Each row is a point on a tangle of strands that fork, close into loops and nearly touch. The rows are in no order.
Points whose rows are less than 79.4 apart are linked; no others are. Some points are linked to none.
Buv: [  0.6  -3.7  34.7 -10.0 -17.9 -26.3  -3.3  21.0  -7.9 -17.9 -33.1   7.9
   8.6   5.2 -26.0 -31.0   6.8   9.9 -20.4   6.4 -42.0 -20.1  37.3 -37.3
  23.9   1.2   2.1]
riba: [ 14.3  13.0 -24.9  13.2 -15.6   4.1 -34.8  17.4 -32.9  -5.0  11.7  23.6
  -6.6  -0.4  18.6  31.2 -18.2 -64.1  26.8 -22.6  30.6  11.8 -50.6  19.3
  -8.8   0.4  -6.0]
Fila: [ 11.4  -3.1 -20.8  52.5  15.2   2.7 -11.8  54.6  -3.5  -0.5  -5.7  22.3
  -0.8   2.1   6.1   1.0 -25.6 -29.6   2.1 -60.1  22.7  12.3  -2.6 -19.5
   5.2  34.0   1.3]
Fud: [ 25.7  13.4  16.8   3.3 -31.8 -36.1 -31.6 -12.1 -15.1 -53.5  23.1  -8.6
  16.3  -2.9  -2.1  17.5 -26.4  -9.4  21.5  11.5   3.8 -10.4 -20.6  11.7
   6.1  23.0   4.5]
zapur: [ -7.3  24.3 -17.9 -32.0  33.0  23.4  -0.1 -19.5  14.0   9.2  33.4 -49.5
   2.7 -15.8   3.8 -12.0   4.4  18.8  -3.0  21.2 -34.7 -12.5  21.1  38.1
 -12.8   0.3 -17.4]
kebiz: [-13.7  35.4 -23.4 -20.8  35.9  11.9   7.7 -48.1  11.7  38.5   6.5 -20.5
 -13.1 -14.3  14.6  11.8  11.7 -26.5 -14.1  15.9   1.2   4.7 -32.2  56.3
 -40.1 -47.9 -14.1]
zeza: [-11.2 -27.1  21.9   6.2  -2.0   2.0 -12.3  29.1   3.0  10.0 -27.5  30.5
 -17.7  17.5  21.6 -31.7   1.2  49.9 -11.2 -32.9 -15.8  37.8  -5.7 -30.9
  24.7 -15.6  23.4]
Dip: [-11.0 -11.3  32.5   9.5 -14.8 -20.1   6.0  22.2  40.7 -11.4   1.6   9.5
   8.3  -1.2  -5.4 -26.5   7.8  43.8 -14.1 -21.4 -14.2  20.0   9.5 -31.1
  12.9  -1.5  17.3]
Rufip: [  1.7 -15.4  17.9 -20.7  -3.2  19.3   3.5 -21.8  -0.3   9.4  -9.2  11.3
   5.1 -11.0 -12.1  -0.3  22.9 -22.0   2.4 -29.8 -14.3 -12.6  -2.3  -3.0
 -20.1  13.2   0.9]
Fik: [  2.8   9.2  25.1  -3.7 -26.5  -3.0   6.5   2.2  13.1 -11.3  41.1 -27.0
  20.9   3.2   4.6   7.4  -3.2  42.0   7.9  -4.9  -9.2 -31.2   5.5  -2.4
  12.1  24.1  -3.5]
Memeb: [  6.8  17.3   1.4  41.0  11.4  14.4 -14.0  27.7  18.8  -2.2  49.1  -9.6
   1.4   3.4   9.3  -3.3 -35.9  14.4  25.6 -47.9  14.7  -6.1 -16.1  -5.6
  -6.5  25.4   8.4]
vilo: [  4.4  34.2   7.3 -17.2  -2.9  -7.8   9.9 -32.8  22.3 -12.9  30.8 -29.3
  11.5  -2.1  -8.6  -0.1 -11.9  17.7  15.3  30.3 -37.2 -34.2  14.5  17.8
  -6.3  -3.7   6.7]
ger: [ 21.4  12.3 -11.3   6.1 -12.4  20.1 -15.1 -37.8  -5.2   4.8  23.3  -6.7
 -13.5  -3.3  10.8   4.0 -19.6 -19.6  52.2  -8.2   5.1   3.5 -36.1  53.1
   9.6 -14.6  13.8]
zon: [-24.0 -17.1   0.9  60.0   7.8  19.7  13.9  24.9   7.6  21.6  -0.1 -10.2
   2.8  13.5  -7.0  -7.8  -5.5  22.2  -8.4 -46.1  33.2  -0.4 -17.0   1.6
 -10.5  22.6  21.6]
Rogan: [ 36.6  -2.7  -1.4  18.7   9.8 -14.4 -30.9  54.9   2.0 -37.1  -0.7  19.3
   0.1  26.4  13.4  -9.8 -35.2  -4.5   8.4 -34.4 -19.4  34.3   7.4 -36.3
  -5.4  40.2 -20.0]
zut: [  2.3   4.3   7.8 -46.6 -10.9  -6.0   7.2 -39.2 -14.7   4.0 -14.4  12.7
  -0.7   5.7  12.6   8.2  33.1 -16.9   3.3  31.4 -18.1  23.1 -22.7  11.4
 -34.0  -8.0  -8.2]
pab: [  3.2 -12.3  15.5 -38.4   0.9 -15.1  -0.1  14.6  -1.4   8.8 -12.2   8.8
  24.9   3.8  -7.5  -1.6  35.5   1.3 -29.8  21.3 -40.3   9.1  32.6 -31.8
 -10.5  15.7 -31.5]
gidu: [ 12.7 -35.0 -18.5  56.5  31.2  23.8   6.9  54.7 -42.9   9.5 -26.2  28.6
   6.0   5.2  -8.0  -6.0  -8.0 -14.4 -14.1 -42.1  23.4  -7.2  30.1 -27.0
  33.1   3.5  27.5]
Vepot: [ -5.2  22.7 -18.7  31.5  33.7  32.1  -3.2  13.1  -4.7   6.8  53.9 -18.6
   2.5  -1.1   1.8   5.7 -31.8  17.2  22.4 -32.3  -0.8 -33.0  -8.0  18.6
 -11.0   4.7  16.4]
Ved: [ 12.7  -1.9  24.2 -24.3 -47.2 -32.0  -5.7 -16.1  -8.3 -22.9  -8.0   2.2
  14.1  -9.9  -8.0  18.2  15.4  -7.1  18.3  30.4  -5.0 -17.3   2.2  -0.1
  14.5  -0.8   5.9]
tuvi: [-25.4 -24.7 -28.6  28.4  46.4  19.7  37.0  -1.2  31.3  38.0  -2.2  -9.7
  -1.2  -1.4  -6.3   9.2  26.6  -0.2 -31.6  -5.1  54.0 -22.7  19.5 -10.1
 -25.0   9.1  -2.2]
gosog: [  8.5  15.7 -27.7  18.0  20.9  31.3   1.0 -23.8 -14.8  17.4  23.8  -4.4
  -9.4 -22.4   4.4   4.6 -38.6 -22.0  35.4 -20.9  12.9 -27.8 -30.4  53.2
   5.1   4.2   8.3]
Didu: [ -9.4  24.1  -5.1 -27.6 -27.3 -14.0   6.7 -33.6   9.7 -17.4  13.0 -21.0
  -6.9 -14.3 -16.8  20.2  -9.8  11.2  -0.2  82.1  29.3 -25.3   6.9  27.9
   9.9 -52.3   0.4]
kug: [  0.8  -4.8  12.1 -26.0 -22.2 -37.6  -0.7  -3.1 -29.1 -17.1 -53.8   8.9
   0.9   1.2 -26.5   8.5  22.8 -25.2 -11.9  60.4  -0.1  -8.0  57.3 -14.9
  17.8 -13.6   0.3]
Sebud: [  1.2 -20.4  17.7  -0.8  16.9   7.4  -6.9  28.8 -32.8  -6.3 -10.1  25.5
  -2.5  -7.3  -5.2 -26.9  -5.2  13.9   2.5 -42.8 -43.5  17.7  31.5 -36.7
  34.1   5.3  11.2]
fiz: [-11.3 -19.9 -22.8  67.0  12.4  14.8   7.6  35.3   3.1  12.9  17.8 -10.4
   8.1  -0.8 -13.9   1.3 -21.0  -3.3  -2.1 -21.0  50.9 -37.2 -14.7  12.4
   0.5  17.5  15.6]
ditet: [-11.2   1.7 -16.7 -10.8  31.9  11.3   9.5  10.4  24.5  41.7 -10.9   4.4
   9.3   9.0   2.1   3.0  47.9 -22.5 -20.6  -5.8  -7.5  14.0  12.7 -17.8
 -35.0  22.8 -23.5]
sipil: [ 19.8  13.2   7.9  10.8 -55.4 -25.0 -28.7 -21.8 -13.9 -35.3  20.9   0.9
 -10.6  10.9   9.3   0.4 -15.8  13.8  15.3  44.0   4.2  10.8 -43.0  36.2
  16.7 -38.4   0.0]
babon: [ -3.4 -14.3  20.5 -10.4  -7.1   5.7  -4.6  34.9 -40.8  -9.6  -6.4  11.4
   1.8 -16.6   1.5  -8.7 -14.8 -20.4   1.6 -34.4 -32.7   8.8   5.6 -30.5
  22.2  20.5  -2.4]
gefa: [-19.0 -20.9 -22.5   1.4  32.1  21.3  44.7  21.0 -12.1  32.1 -32.2  23.7
 -13.0 -16.0 -11.9   1.5  25.0 -20.3 -16.2 -24.3   8.0   4.9  12.3 -19.2
 -14.7  12.0  -4.5]
vopo: [  7.3   1.2  19.6 -22.3 -45.8 -40.2 -18.1 -20.0 -45.4 -21.7 -43.9  10.7
 -23.7  -8.8 -15.3   1.5  21.8  -7.8  -7.9  47.4 -12.8  23.4  -5.1  -0.6
  19.3 -24.6   5.9]
vazet: [-14.5 -28.0   9.5  31.7   5.9   4.0   2.0  12.3  29.1  23.7  -8.8  23.6
  -9.2  22.8  23.6 -25.5  -1.1  52.0  -7.0 -40.2   0.8  30.4 -15.1  -0.8
   5.3  -7.3  12.9]
Kavok: [ 29.4  19.1   3.0  18.9 -14.0   2.0 -30.2  12.3   4.4 -19.8  47.2 -17.5
   9.6   1.0   0.5  -5.5 -40.4   9.8  24.1 -17.2   0.3  -9.5 -22.8   5.9
  -0.9  40.5  -7.9]
zir: [-24.2  -5.4 -35.2  27.8  12.7  28.2  10.8 -15.6  -9.1  19.6   6.9  -5.5
  -9.4 -13.5 -13.6  15.8   0.6 -28.6   0.8  -0.3  52.3 -63.0  -7.8  23.4
   3.7  -3.8  11.0]
fonet: [  1.1   9.3   6.2 -50.1 -26.0 -30.6   6.0 -36.0  -0.8 -20.6  -8.8   1.4
  -3.5  13.7   7.7  18.7  31.9 -12.6  -0.6  71.2  -4.0  21.2  -1.7  -1.6
 -14.5 -21.6  -2.7]
zuv: [-11.8   6.5   9.3  -8.0  -1.7  23.5  12.6  -6.5  -0.3  -9.6  22.7  -8.4
   4.5 -19.2   2.5 -23.5 -23.0   4.0  10.3 -22.0  -5.8 -22.6 -26.0  24.9
  -4.7  23.5  -5.7]
nenov: [ -8.6 -19.2 -19.1  23.4   6.4  24.3  17.0  -1.6 -29.3  19.3 -33.5  23.9
  -9.3 -14.5 -17.5  11.5  12.7 -51.6   8.9 -24.4  28.9 -16.2   3.0   0.0
  10.3   9.5  15.8]
tid: [  3.8  34.5 -21.2 -33.6  25.9   3.9 -24.5 -47.6  16.3  16.5  22.5 -32.1
 -10.4  -2.6  23.1  12.2  15.6  -4.2 -13.8  35.5 -19.7  26.1 -26.6  45.2
 -28.7 -69.1 -25.7]
vedo: [ 17.2   5.4  11.1 -14.4 -25.7   2.4   4.2 -34.1 -34.3   9.0 -13.3  22.0
   0.2  -8.1   0.5  -1.2  27.6 -18.6   5.4   2.1  -3.4  27.9 -33.7  24.2
 -23.3  -9.8  19.3]
Davum: [-26.1 -25.6 -10.9  34.4  26.9  18.8   7.8  34.6  -9.7  38.9 -44.2  36.1
 -24.3   8.0  20.6 -15.3  23.2  25.8 -31.0 -27.2  14.9  37.5  22.4 -23.3
   5.3 -39.7  27.6]
Dud: [  0.5  -6.7   8.8 -23.7 -38.3 -53.7  -3.9 -24.0 -19.4 -20.8 -48.0  11.0
 -13.6   1.8 -24.8  10.2  18.0 -16.6  -7.3  72.4  21.1   6.0  15.6   7.1
  18.3 -27.4   6.9]
nifa: [ -8.3 -11.8   3.2  -2.6  10.4  18.4  28.8  -6.2  26.5  30.6   2.3  -3.0
   7.7   8.3  16.4   1.2  13.1  33.0 -18.3 -39.5 -10.4   1.8  -2.7 -17.7
  -7.6   6.2  -4.4]
pog: [ 22.0  -3.9  30.3 -15.9 -18.4 -16.0 -26.9  25.2 -49.0 -40.7 -10.9   9.0
  -1.4  -4.7   2.4  -6.2 -14.2 -23.9  17.4  -7.1 -19.2  -2.3  21.7 -26.8
  37.1  22.1  -9.3]
firen: [ 25.3   1.7  18.9  13.7 -42.1 -43.5 -14.1  18.8 -11.3 -53.3   5.4   3.9
  24.6  -5.2 -16.1  21.2 -24.3 -13.8  21.1  35.2  19.6 -20.1  13.0  -6.4
  22.2  20.6   5.6]
buto: [  0.5 -24.2  -6.9  46.9  46.3  36.0  -2.5  52.1 -49.7  40.5 -27.6  13.8
 -13.5   9.1   0.5 -23.4   4.1  18.5 -10.1 -36.8   7.3   8.1  37.1 -26.1
  28.1 -16.5  23.5]
tedok: [  1.7   5.0  -1.1 -18.5  -4.6  21.7  13.8 -45.2 -22.2  28.2   1.6   4.4
 -14.1 -11.0   0.5  -0.8  15.0 -17.2   4.8   3.6  19.2   1.5 -40.1  33.7
 -30.1   0.9   6.8]
kular: [-11.6  31.6   7.6  -2.8  25.5  39.1   6.4 -18.5   7.1  14.1  48.8 -22.9
 -14.2  -7.6  10.1  -3.1 -12.2 -11.2  20.7   0.8 -33.7 -35.6  15.6  44.7
   0.9 -10.8  13.6]
Feb: [-16.9  23.0  14.4   3.6  25.3  17.5  11.6   0.6  49.4  18.6  37.6 -35.1
  -3.1   2.5   5.2 -19.4  -1.2  59.5  -7.5 -11.2 -24.7 -14.4   8.9   8.2
  -9.7  -9.8   2.5]
Dazot: [-15.1 -27.3  25.9 -12.4  -3.4 -31.3   5.3  17.4  25.8 -10.1 -22.4   0.2
  14.9  15.5 -13.1 -22.7  14.6  28.2 -34.9   5.9 -33.8  14.2  34.4 -42.4
  12.6  -1.1  10.2]
lived: [ -6.0 -28.7  -6.5  63.8   4.6  25.6  -8.1  48.8 -23.4   9.7 -23.5  29.3
 -14.2  23.6  21.2  -6.7  -1.7  17.7  -6.9 -43.7  31.6  37.9   1.9 -22.9
   8.5   1.1  22.2]
nugik: [ 19.3  34.2   9.5  -3.7 -26.3 -19.8  -6.1 -27.8  -1.8 -31.2  30.2 -19.3
  11.6 -12.2  -9.7   2.3 -26.2  13.4  30.2  34.1  -7.8 -28.3  -9.1  26.0
   1.9   4.1   9.1]
vasib: [ -9.5  -1.9  12.0  17.7   7.5  19.8  17.1   4.1   9.4  11.9  10.3  -6.3
   5.2  -1.1  -0.9 -11.7   2.7  19.8   1.8 -49.1   5.3 -17.5 -14.0   3.4
  -6.1  22.6   2.1]
nezo: [  0.1   2.4  21.2  -8.6 -17.1  -2.5 -13.3  14.5 -19.2 -14.3  -2.8   1.4
   0.3  -5.4   3.7  -3.3 -31.6 -29.2  21.4 -29.0 -17.0   6.4 -26.4 -16.2
   6.2  30.5   0.5]
Foti: [-12.0 -24.2   6.1  -4.2   8.6  -0.3  18.3  -2.7  39.7  21.4 -13.6  11.2
  -4.0  21.5  24.7 -19.8  19.0  56.2 -31.7 -30.8 -10.1  36.9   3.7 -16.6
   0.6  -1.2  -3.9]
seg: [ -1.7  -1.1   2.8 -33.3   9.4  -6.0   9.0  -8.5   5.5  22.1 -11.1   5.6
  21.4  -2.5  -6.3   3.1  45.7 -17.4 -23.5  15.3 -35.9  13.8   4.0  -6.8
 -45.5  25.3 -23.3]
Dunu: [ -1.1  -6.5  29.9 -21.4  10.7  -3.3  -7.3   1.3 -26.0  -2.3 -36.0   1.7
   7.6  -6.5 -20.7 -33.6  21.7 -16.8 -21.5 -14.3 -54.0  -1.3  31.4 -27.8
   7.0   3.7   3.2]
Gesat: [-24.7 -46.6 -23.3  40.7  34.2   8.7  26.3  38.6  -6.4  20.8 -41.9  30.1
 -18.6  10.1   6.7 -12.5  12.0  15.1 -28.8 -24.8  33.8   5.5  16.2 -28.1
  26.6 -20.3  23.7]
Zokal: [  8.3  -8.8   8.0 -39.5 -27.4 -19.3  16.0 -15.0  11.5 -18.2 -17.8   8.7
  21.4   3.5  -5.0   7.7  22.6  -4.9   0.9  30.4 -16.3 -20.4  32.0 -18.7
  11.9   6.7  -2.3]
Kigi: [ -4.4   9.8 -16.4 -37.3  20.2  -7.3  -2.7 -12.7  32.1   4.9   6.6 -19.7
  25.7   3.2   8.1   4.6  29.4  -4.6 -22.9  24.0 -23.0  10.5   4.1   6.8
 -36.7  22.7 -44.9]
sibad: [ -4.4 -12.0 -28.5  85.8  13.7  20.7  -0.2  40.0  20.4   5.3   9.8  12.3
 -12.3  21.3  25.8   0.9 -28.8  36.8  11.1 -33.5  61.7   9.3 -20.5  -0.5
   5.1 -11.7  22.2]
sosim: [  9.8  12.2  13.4 -24.8 -48.9 -30.7  -5.9 -23.8   0.6 -27.7   7.2   0.7
   6.3 -14.8  -9.3  17.0   4.1  -1.3  11.8  57.0  28.6 -38.6  -5.7  26.3
  21.0 -37.6   4.9]
beda: [-11.5  14.3  10.7 -25.0 -27.1 -12.6  32.3 -16.5  12.1 -20.5  13.0 -17.7
  10.2 -14.5 -21.4  18.9 -13.6  22.9  -2.1  58.3  21.2 -34.9  23.0  -6.7
  10.7   7.9  -8.1]
Zos: [ -5.4  36.8 -10.5 -22.2   9.7  41.1  20.3 -36.5   2.3  33.5   6.4 -23.1
 -13.1 -17.0  -0.3   6.6  11.9 -13.2   8.0   0.1   0.9 -17.5 -21.7  29.1
 -35.6   0.8   2.7]
valuk: [-37.3  13.7 -40.4  -2.8  37.6  24.7  19.4 -14.1  24.2  39.2   5.9  -7.9
   0.4  -3.7  -1.4  22.9  26.3 -42.7 -18.2   5.4  23.6 -18.6   4.6  14.7
 -38.4  -3.8 -23.0]
fezam: [ -3.1  -3.7  23.3 -19.0 -21.6  -3.6  21.6  -2.0  20.8   8.4  10.1 -16.0
  22.6   2.3   8.6   5.1  18.2  21.4 -10.1 -13.0 -23.9 -12.3   9.4 -25.2
  -0.5  20.1  -6.0]
rini: [ -0.4  12.1   2.4 -45.1   7.1   6.8   0.4 -43.8  35.7  23.4  18.5 -27.3
   2.5  -6.2  14.8   0.7  -3.0 -21.1   7.4  35.4 -26.9   1.0 -14.5  22.4
 -13.2 -19.7 -13.9]
dez: [  2.3  -2.6  -5.2  26.3   2.7  20.0  20.6  -8.7 -15.8   6.9  10.1   4.1
  10.9 -25.8   7.0   2.8 -21.3 -27.8  14.3 -26.7  22.5 -25.2 -24.5  36.5
  -6.6  19.9   0.7]
puf: [-12.7   5.1  10.5 -55.6  -5.9 -22.9   2.7 -30.7  44.2   2.7  27.0 -19.7
   2.0  -1.9  -4.8   2.4  12.2 -14.6   4.5  47.6 -16.4  -4.8  11.1  -6.7
  -6.7   1.9 -14.3]
Vage: [ 10.6 -25.0 -29.2  70.4  27.1  15.2  -9.5  71.1 -24.5  -3.1 -18.3  26.4
  -4.1  25.5  10.5   4.4 -29.4  -4.6 -11.1 -42.3  43.0  15.2   8.5 -33.8
  11.3  11.3   7.5]
fil: [  9.7   0.2  41.0 -33.3  -1.5  -9.7  -5.7 -13.0 -42.0   3.7 -46.4   9.5
  -8.8 -11.5 -22.4  -6.3  10.7 -25.1   3.6  -0.8 -37.5  -1.6  -0.3 -15.6
   6.4   1.4   2.6]
neb: [  7.5  18.6 -18.2 -32.6 -22.4 -33.0   4.5 -47.1  27.7 -14.3 -12.9 -18.5
 -14.0   9.2   5.4  17.7   5.8  12.0 -26.0  76.8  17.7  15.4 -16.9  20.0
   3.4 -69.5 -31.6]
Koves: [-17.6   2.9  -6.5 -35.3 -24.7 -13.1  21.0 -28.1  12.7  -8.6 -12.2 -12.6
   3.5 -13.6 -21.4  29.6  -0.6  -4.8  -7.9  76.1  45.4 -25.9  26.9   7.7
   1.7 -21.3 -17.8]
ked: [ 25.0  12.4  10.3   8.9 -52.8 -48.2 -26.2  -3.2 -26.9 -45.5 -19.1  16.5
   7.6   4.1 -13.6  12.7 -12.0 -17.1  21.1  55.4  32.5  -6.3  -8.7  10.7
  25.2  -9.7   9.2]
fisaz: [ 12.3  -4.9  10.7  40.7   0.3  -8.1 -39.5  54.1 -32.0 -11.0 -17.6  27.9
 -14.4  27.5  37.5 -16.9 -23.6  42.5  -7.8 -39.6 -25.9  54.0   9.7 -32.3
  27.9 -13.3  15.6]
Supus: [ -7.1  13.8 -35.8 -13.8  33.0  15.7   7.9 -22.9  26.8  38.1  -6.5   0.6
   8.7 -10.0   0.0  19.5  33.3 -52.1  -8.0   0.4  -2.6  16.9   0.7   0.7
 -47.1   7.8 -30.2]
mivig: [ 13.9  -0.1  39.0 -20.2 -25.9 -20.1 -13.9 -15.6 -35.3 -19.1 -26.4   8.6
  -8.5  -9.9  -4.7   3.5 -15.5 -28.4  11.0  -8.8 -19.0   4.2 -32.0  -2.3
   8.6   7.6  12.8]
pelis: [  0.0   6.2   0.2 -48.0 -18.6 -31.0   2.8 -24.5  10.8 -16.9 -15.8   5.3
  17.8   3.7  -4.0  23.6  24.9 -14.3 -21.4  70.2  -2.0  -4.8  33.1 -22.8
  -9.6  -0.9 -24.0]
Zove: [-31.9 -28.8 -21.4  27.3  41.2   9.2  33.0  13.6  41.0  35.4 -19.2   0.2
  -4.0   6.8   8.1  -9.9  30.6  15.2 -30.2 -32.8  32.9  19.4  12.7  -1.2
 -16.6  -3.0   5.3]
Fugeb: [ 32.8  -4.8   9.1   7.0  -8.9 -33.2 -34.0  38.8 -16.2 -39.4   1.9  12.4
   6.9  11.3  -6.3  -3.0 -43.3  -3.6  16.1 -10.6 -19.1   2.1  -5.4 -27.6
   2.1  45.3 -27.4]
kisar: [-27.4  -5.5 -25.0  28.8  30.5  37.3  33.0   2.7  24.5  36.8  17.6 -30.9
  -2.9  -6.6 -12.6  -5.9   6.0  12.2  -2.3 -21.0  33.2 -27.0   6.2   6.9
 -15.5   7.2  11.1]
Megu: [-16.8  33.1  -2.7 -48.8 -17.7  -6.4   1.7 -39.7  18.5 -18.9  17.2 -46.0
  -3.9 -19.5  -1.8  19.4  -3.7   6.5  -3.4  66.6  -6.2 -21.3  17.6  19.3
  -1.3 -31.2 -17.5]
nivo: [ 16.2 -17.4   0.5  32.5   6.1   0.7 -13.1  42.1   3.6 -19.5  -1.7  19.3
   0.0   9.7  13.7 -20.7 -27.5   5.3  13.1 -57.7  -1.1  28.3  -3.2 -13.9
  17.6  38.8  -6.8]
nevi: [ 38.9   9.7 -11.6  -8.7  -2.9 -29.6 -55.2  38.1  -3.6 -24.5  14.8  -0.1
   8.6  15.0   0.8  13.1 -40.5 -39.2  12.1 -22.6 -10.2  12.6 -19.8  -9.5
 -12.2  39.8 -29.0]
Los: [-19.0  22.3  -9.2   2.0  19.4  52.4  29.8 -19.7  17.0  28.5  18.0 -42.9
  -8.2 -17.4  -6.0  -9.9  -9.7   6.8  -0.7 -22.9  -2.4 -20.9   0.8  22.2
 -16.7   2.7  -0.4]
begel: [  4.5  -2.2   1.4 -22.2 -43.3 -34.0   6.3 -56.0   8.5 -15.3 -10.6 -15.8
 -14.3   4.5  -0.8  17.3   3.8  14.4  -6.6  48.5   6.2  14.4 -23.9  23.6
  18.9 -56.0  -6.8]
Vulu: [-23.5 -39.2 -26.6  26.4  18.4  18.1  37.5  38.6  -7.8  20.1 -18.6  23.3
  -4.2 -10.6  -4.5  -8.9  -3.9  -2.9  -7.3 -40.3  30.4  -6.3  -0.2 -16.6
  11.7  10.4  11.6]
rinon: [  2.4 -18.4 -16.1  36.6   7.7  16.2   1.9  22.4 -17.7  -1.2  -4.6  17.2
   8.1  -2.1  -0.1   5.1 -13.0 -47.6  15.8 -45.6  28.2 -17.9  -8.0   9.9
   7.2  27.1   7.5]
maf: [ 17.8  11.4  -0.6 -52.7   2.9 -46.0  -3.8 -13.1 -20.0 -15.0 -44.6  13.2
   8.9  -8.5 -20.0  11.5  29.0 -16.4 -31.7  64.8 -17.7   6.0  47.9 -28.7
  -0.6 -15.9 -10.6]
pila: [ 26.2  -9.5  19.4  15.0 -23.9  -6.2 -19.6  20.8   9.7 -16.3  31.2   1.5
  22.9   4.1  -5.2  -1.4 -15.6  25.5  11.0 -21.8  -5.7 -11.7  -2.4 -20.1
  16.5  34.8  -0.3]
ruvon: [  0.4  42.3 -13.0 -53.4  15.7  13.6  -6.9 -26.9  12.7  -9.2  22.4 -59.8
  -8.8 -21.4   6.9   5.1  -3.5   9.3 -16.5  59.0 -42.7 -19.9  24.4  30.2
   1.7 -28.3 -19.6]
vuvut: [ 10.1  -3.1  10.9  -7.0 -22.6 -35.4   4.0  12.7   2.0 -46.8   6.6   5.6
  12.2  -0.5 -19.2  -3.5 -18.2  21.8  10.4  28.0   9.5 -25.0  13.5 -19.0
  23.2  33.6   2.3]
Nafug: [  9.6  -9.7  -4.4  50.7  14.5  10.2 -25.0  68.0 -32.0 -10.2  -8.5  31.0
 -15.6  21.1  38.2 -10.9 -25.2  17.3 -12.7 -58.3  10.3  60.4   7.3 -18.5
  17.6  -0.3   9.8]
Noza: [-17.1  12.3 -12.7 -26.8  34.7  14.8  16.1 -20.3  25.7  13.5  29.7 -36.2
  13.3 -12.3   7.3  -5.8  31.6  10.0  -9.5  -0.3  -9.3   2.7   6.5  24.8
 -33.3  19.0 -30.0]
Gufef: [ -6.0 -15.9  -2.4  32.8  -3.1   0.4 -20.8  15.1  31.2  -6.9  13.6   1.0
   7.1  32.0  13.3 -25.5 -15.9  54.8  18.7 -40.8  -5.6  24.3 -16.9 -10.5
  13.6   5.9  16.2]
bas: [-11.1 -12.4 -20.1  15.8  -1.3   7.6  -0.8 -17.1 -36.9  19.5 -38.1  31.2
 -24.8  -3.3  -8.5  16.3  23.3 -56.0  24.2 -10.3  21.6   9.3 -21.2  27.3
  -5.4 -17.9  22.9]
nilun: [-11.2 -27.8   3.6   9.5  43.0  22.1  22.7  21.0  -3.9  27.9 -23.3  31.5
 -11.3   8.2   3.7 -15.2  25.9  23.4 -23.3 -31.0  -1.9  42.6  24.1 -36.4
 -14.1  -4.1  20.5]
kasa: [-16.3  -7.6   7.6 -36.0  23.7  -2.7  -4.8  18.3  17.8  12.5 -13.4  -2.5
   8.2  15.1  -0.2 -12.6  32.6  20.5 -37.5  -2.7 -29.7  26.2  20.3 -48.4
 -18.0  25.0 -20.7]
Bon: [ 11.9  37.4   5.7  11.7   8.9  26.7 -14.2  -6.3  -1.2  -5.1  55.7 -20.7
   7.5  -5.7   2.1  -5.5 -25.3   1.9  40.5  -5.2 -20.9 -34.7  -5.3  36.2
 -11.0   8.2  21.1]
Kadat: [  3.8  17.7  -2.0 -25.5 -24.4  -5.5   3.8 -57.9  11.0  -3.6  10.9 -21.0
 -24.4  -3.7  10.8   0.0  16.5  17.7   2.7  39.1  -9.4  24.4 -33.3  45.4
  -0.2 -55.2  -7.6]
foniz: [ 17.6 -27.1  17.4   6.3 -21.8 -20.2 -26.7  33.4  -1.0 -21.0   8.5  15.3
  15.3   8.1 -10.1  -5.2   1.3  26.5  11.7  -9.3 -22.9  -1.4  25.5 -34.8
  39.5  23.5  -0.8]
vup: [ -1.4  -9.0  13.1   1.0 -27.2 -27.4   9.0  11.8  -5.7 -35.3 -26.3  18.3
  13.9   7.8 -43.3   6.7 -10.7   7.9   8.0  36.2  10.0 -31.0  42.8 -35.1
  21.7   9.8   5.9]
tubu: [ -1.8  12.1 -28.4  59.9  21.2  19.2 -18.8  40.5  27.4  -1.4  32.8  -6.7
  -5.5  30.9  26.5   4.5 -41.8  30.2  17.1 -50.7  37.4  19.3 -17.7  -4.0
  -5.6   6.6  11.2]
Nusag: [ 18.1  33.4 -14.8 -41.5   1.9 -15.5 -22.4 -54.1  36.2  -3.9   7.2 -33.2
  -0.7   0.9   9.5   7.3  20.2   0.1 -26.4  60.1  -7.4  25.4 -26.0  22.0
  -9.2 -69.5 -38.6]
Velig: [ 13.1  -2.3  11.3   5.5 -23.1   3.1 -30.9  20.2 -35.8 -15.5   1.3  17.4
 -11.3  -1.3   8.2   7.0 -29.3 -60.9  28.0  -8.7   4.0  25.2 -43.7   5.1
  -7.1  12.3   0.2]
nup: [ 23.2  20.5   7.0  12.6 -29.7   2.8 -29.6 -39.1 -18.5 -19.1  31.4  -6.8
 -23.2  14.7  19.2   0.4 -16.5   4.9  24.8   4.0   3.1  18.5 -52.7  47.7
   8.9 -39.0   5.5]
Tomon: [  2.9 -28.9   3.9  21.1  25.2  26.2  12.7  20.3 -25.2  12.8 -10.9  29.3
  -4.5  -2.8 -14.4 -16.9   2.6   4.3  -7.2 -44.6 -11.0  24.3  26.6 -36.4
   4.4  11.8  29.1]
fid: [-30.1 -30.9 -32.3   7.6  16.3  27.5  22.7 -18.9  -5.5  27.3 -13.3  14.3
  -1.1  -9.2 -23.2  17.4  13.7 -30.1   2.4 -16.7  29.1 -33.4  -7.5   7.8
 -15.7   5.3  -1.8]
Tokor: [ -3.0   3.9  10.2 -31.4 -16.8 -12.4   1.1 -41.6   9.6   1.4  15.5  -7.6
  -7.7 -18.3  -1.9   5.0  -2.1  -5.0  27.7  27.1 -13.3   1.4 -24.7  36.9
   2.6 -23.0  -2.4]
Rer: [  0.8  24.5  15.1 -16.1  21.5 -12.7  18.8 -17.2  52.0   6.8  32.7 -24.6
   8.6   0.7  -0.6  -4.7  -1.0  34.9  -6.2  24.7 -25.0 -26.4  15.7  -0.8
 -14.3   4.9 -13.5]

A piece is all that can be reached along the links. How many separate loops has the piece of each point below (a circle has one, a figure eight two, a Y none), and how many tips (points with one link)?
Gesat => loops 0, tips 4
Kadat => loops 0, tips 2
Megu => loops 0, tips 5
Rer => loops 0, tips 3
zon => loops 0, tips 12

A tip is a point with one link. Name the tips that can be reached along the links from each point below, in the order of the rows.
Velig => riba, Dip, gefa, pog
zapur => vopo, beda, valuk, Zove, kasa
vilo => Feb, ked, vup
Kadat => kebiz, puf
